Each row is a point on a tangle of strands that fork, close into loops and nearly touch. The rows are in no order.
In the rows, 100 means zero.
Points whose rows are less than 29.8 apart are linked; no others are. Some points are linked to none.
purup: 96,85,87,79,87,92,111,95,126,106,95,100,98,94,129,119
goluv: 89,103,84,92,94,96,106,115,112,100,90,89,90,105,128,138
nena: 91,105,90,96,93,94,104,111,111,101,93,89,93,100,121,126
sof: 122,77,115,116,82,96,108,100,89,127,111,124,130,103,103,47
tuno: 106,139,92,90,111,132,77,106,78,77,91,84,57,104,75,118
kom: 98,90,113,138,104,89,101,114,86,108,106,105,120,111,99,72
lag: 95,99,118,150,118,95,99,111,84,100,103,92,117,111,78,69
vod: 97,66,101,83,83,91,111,97,111,125,100,120,112,89,132,92
Zus: 80,81,97,109,114,81,106,131,83,113,95,103,113,112,136,119
Revu: 95,85,114,120,93,90,105,110,95,114,103,110,116,97,115,79
fesi: 105,88,106,68,105,93,102,72,128,72,121,113,118,74,45,83
Niso: 103,138,87,91,111,133,77,112,75,81,89,87,53,112,82,132
fik: 103,128,105,93,102,112,92,91,104,81,93,83,83,90,77,101
fod: 96,108,97,96,93,95,102,102,113,96,93,90,92,95,108,116
samop: 104,77,113,100,84,88,108,91,104,119,107,117,116,92,115,75
Kepes: 106,115,71,77,90,115,101,97,118,92,87,95,74,108,114,152
rad: 108,139,93,85,109,136,74,97,77,74,96,84,54,99,70,107
lamob: 102,76,102,120,105,91,105,128,68,127,103,124,135,118,121,78
Fegab: 88,117,110,127,115,95,95,113,92,90,93,85,100,103,86,95
rab: 113,81,114,121,86,97,107,103,91,120,109,121,125,102,103,53
luga: 81,99,89,104,113,85,103,130,96,99,92,89,101,112,126,134
vabez: 100,103,108,94,91,92,103,83,117,97,102,96,102,85,95,92
pepon: 101,85,113,128,93,91,104,110,87,117,107,111,122,104,108,66
kem: 101,87,80,67,88,95,110,86,133,98,98,100,93,97,121,128
nim: 95,75,104,116,106,91,106,128,72,123,100,119,131,114,129,87
lesaf: 98,116,120,123,104,101,96,89,102,92,98,89,103,90,74,71
lif: 85,78,96,106,104,86,107,131,86,121,95,108,118,106,141,110
tuzof: 100,94,117,157,121,98,98,109,81,106,111,93,125,118,73,62
bemu: 107,105,90,67,96,102,103,77,125,85,103,97,94,88,87,118
sorig: 93,90,108,108,90,88,105,103,105,110,101,102,108,95,116,91
refen: 95,71,98,85,84,90,114,98,113,121,96,113,108,90,135,102
viso: 105,75,111,78,93,83,105,71,126,95,121,118,121,80,82,79
Zupid: 97,110,121,134,110,100,98,97,97,95,98,90,106,98,77,72
nog: 94,107,119,142,115,98,97,107,92,96,100,90,111,105,76,74
roba: 94,110,105,105,96,95,101,104,108,95,94,89,96,95,102,109
zet: 102,101,79,72,87,99,109,88,129,95,97,95,87,97,116,134
kes: 103,123,114,107,103,104,95,85,106,86,96,86,96,86,73,79
loba: 102,70,109,88,83,88,109,87,110,120,106,121,116,88,120,80
tulun: 105,95,107,77,97,92,104,67,126,87,111,104,109,80,72,92
Naz: 106,92,104,68,100,93,103,69,128,81,117,110,113,76,59,89
rabi: 103,134,80,82,104,140,79,99,77,82,94,94,48,109,87,139
linum: 98,86,111,144,119,88,100,118,75,110,108,104,126,120,96,71
soli: 110,124,73,70,96,123,94,81,108,85,97,97,69,99,91,139
zub: 107,132,100,79,103,119,86,86,98,80,96,87,75,92,75,105
Fiz: 102,108,77,78,90,105,106,97,124,96,90,92,83,105,121,143
Tiz: 79,87,92,108,117,82,105,133,88,107,94,94,107,113,134,129
mezu: 107,79,110,147,141,86,99,113,64,116,111,97,130,140,90,70
pafan: 113,75,109,118,95,97,110,125,74,131,102,125,137,113,115,65
gez: 94,90,105,99,89,90,106,100,112,109,99,101,103,93,118,100
Mor: 111,131,87,71,101,127,87,81,97,80,98,91,67,93,76,117
ruvu: 95,85,97,87,86,89,108,98,119,110,97,101,101,92,127,109
mag: 107,129,76,71,99,140,85,85,89,85,96,98,51,104,85,137
tabar: 85,106,83,100,104,92,102,127,104,95,90,87,91,113,126,146
mukiv: 98,123,108,102,104,105,94,94,105,86,94,85,91,92,81,97
kilop: 99,106,114,106,95,94,101,89,109,97,101,94,103,90,91,85
sak: 103,82,109,149,131,86,99,117,70,112,110,99,129,133,91,71
Disug: 105,84,115,108,86,88,107,89,105,112,110,115,117,90,102,68
mot: 93,73,103,109,99,90,109,126,80,125,95,119,122,105,133,96
Diti: 102,97,106,81,93,92,105,76,122,94,107,101,104,83,89,94
Lavo: 110,137,91,77,107,135,74,86,78,74,102,89,56,95,67,102
geve: 110,126,81,68,97,131,88,80,99,84,97,96,66,98,82,130
Pid: 107,117,72,70,91,119,98,84,116,88,94,97,72,106,103,148

A piece is all that can be reached along the links. How many separate loops has the piece of each point below (a circle has one, a figure eight two, a Y none), and how many tips (points with one link)?
Niso -> loops 0, tips 5
lif -> loops 0, tips 2
fesi -> loops 0, tips 2

A fork is a point with three links, a tip a point with one. Leave the first point through the second and follow the links. Name the first fork or tip that comes.
lesaf; Zupid -> tuzof
Diti; tulun -> fesi
mezu; sak -> pepon
lif; mot -> pafan
Niso; tuno -> Lavo
vod; loba -> Disug
Lavo; rad -> geve

Name the points in between on the shortest way along the links from the first point to the second, in order.
Fiz; soli -> Kepes Pid
kes; Mor -> mukiv fik zub
kilop; fesi -> vabez Diti tulun Naz
Lavo; mag -> rad tuno Niso rabi
